Points, in no order, along strands that fork, close into loops and pass close to each other.
Points whose rows are less than 41 apart are linked; no others are. Some points are linked to none.
<262>: [  9  20  -7   5   5  -6   8  37  11   0  11 -16  -7]
<156>: [ 11 -26 -33 -23 -19  16 -28 -19  25  13  27  15  25]
<592>: [ 11 -23 -29 -19   0  11 -18 -15  28   3  26  18  30]
<369>: [ 20  -3 -31  12  14 -19   7  -1  37 -17  26  12   3]
<244>: [-24  20 -10  23 -19  37  12  32  -3 -16 -13  -1  -9]
<350>: [  3 -11  11 -29  -3 -10   0 -47 -17  29  12  31  13]
<442>: [ 12 -35  18   4 -11   0 -10 -24   0  -7   0  -9   0]
<280>: [ -9  15  22  10   1 -20  28  23 -12   5  18 -14 -19]
<62>: [  1   1   2 -25  28 -11  -8 -18 -10  17   4   6  26]
<21>: [-25  22  20 -14  26 -21  12   7 -31  22   4   0  -2]
<456>: [ 17  -9 -26   9  18 -13   2  -9  34 -11  34  15  15]
<292>: [ -1 -28  30   9  -7  -2  -2 -18 -12  -6  -8 -19  -4]
<331>: [  0 -18  28  19   6 -11  27 -22   0  -1  12  13  -8]
<137>: [ 14 -10 -10 -32   0  10 -33 -25  -6  14 -13   5  22]
<417>: [  1   0  12 -24  25 -12   8 -34 -12  25  10  25  18]
<213>: [  0  -2   9  -1  15  -2  -2   0   3   3   3 -10   8]
<218>: [-22  13 -13   2  -5  39  -2  11  -7  -1 -31   1  15]
<593>: [-10 -11  15 -23  -5 -18 -23 -23 -43  24 -32 -10  -6]
<481>: [  3  15  19  12   9 -21  38  15  -3  14  18  -2 -13]
<37>: [-16  30 -19  16 -28  33  15  39  -6 -15   1   6 -11]
<160>: [  7  -6  -5 -25  15   3 -25 -19  -4  13 -11   4  25]
<166>: [  3  -8  17   5  15  -9  16 -12  -4   2  11  -2   5]
<235>: [ 20   7 -23  24   1 -26  13  13  37 -30   1  -7 -19]
<395>: [ -4  35 -21   2 -23  23  10  54   2  -7   6   8  -8]
<210>: [  9  30 -28  -6 -22  15  16  56  11   0   5   7  -4]
<327>: [-30   9  31 -13  18 -17   9  -7 -36  19  -9  -3  -9]
<163>: [ -5 -19  18  22   1   0   2   2   2 -18  -7 -21 -11]
<113>: [-24  11 -12  19 -17  44  11  17 -10 -12 -25  -1   3]
<208>: [  6 -20  17   0 -25  21 -28 -16 -16  -2 -35 -23  -6]
<26>: [-16   9   1  18 -13  22  -3  32   7 -18 -16 -16 -16]
<92>: [-15  13   3  14 -13   7  -4  41   5 -18   4 -18 -29]
<284>: [  1  -5   6  31   1 -13  10  14  11 -21  -1 -23 -22]
<206>: [ -1 -25  23  22  -2 -17  28 -26   9 -15  16  19 -14]
<457>: [ -1 -28   3  26  -7 -28  23 -29  17 -31  15  11 -20]
<183>: [  3  18  23   8  19 -20  40   2  -1  19  15  12  -8]
<578>: [-16  19  17   8 -20   4  -9  46 -10 -17  13 -17 -32]
<413>: [  6   5 -36 -28  -3  28 -20 -22 -16  18 -43  24  29]
<539>: [ -5 -11  15 -20 -11  -6 -33 -20 -34  15 -39 -15  -6]
<537>: [-11  22  21   0 -10 -14   6  37 -16  -2  22 -16 -27]
<564>: [ 20  13 -31  10  18  15   5  12  33  -6   5  13  20]
<229>: [ 23  18 -28   7  18   4   8  24  31  -1   4   4  13]
<246>: [ 18 -11  -8 -32 -17   1 -38 -41 -12  18   1   4  11]
<36>: [-20  -4  26 -20  12 -18  -6 -16 -35  20 -18  -2   1]
<122>: [ 10 -13   5 -30 -15  -9 -18 -45 -18  27  13  13  13]
<224>: [ 17  -6 -27  -2  19  11 -10  -4  33  -5  19  16  27]
<465>: [-11  10  -6  -1  10  27  -9  15   4   0 -19  -6  10]
<421>: [  4 -16   6  31   0 -29  19  -9  13 -29   3 -10 -21]
<470>: [  3 -13  13 -14 -20   9 -35 -21 -22   9 -39 -19  -6]
<177>: [ -9   7   1  -6  16  10 -13   9   4   3 -10 -11  13]
<509>: [ 24   3 -32  20   7 -22   9   6  42 -30   7   5  -9]

A fork is a point with three links, a tip a point with one. Leave the first point through the second and follow the links. Name the first fork or tip that comes.
<208> / <470> => <21>
<21> / <327> => <208>
<537> / <280> => <183>
<509> / <369> => <224>
<244> / <37> => <210>
<280> / <537> => <244>

Name the points in between on the shortest way along the links from the first point to the second, in order.
<21> / <539> => <327> <36> <593>
<156> / <564> => <592> <224>
<62> / <246> => <160> <137>
<235> / <229> => <509> <369> <456> <224> <564>
<92> / <183> => <578> <537> <280> <481>
<213> / <421> => <166> <331> <206> <457>
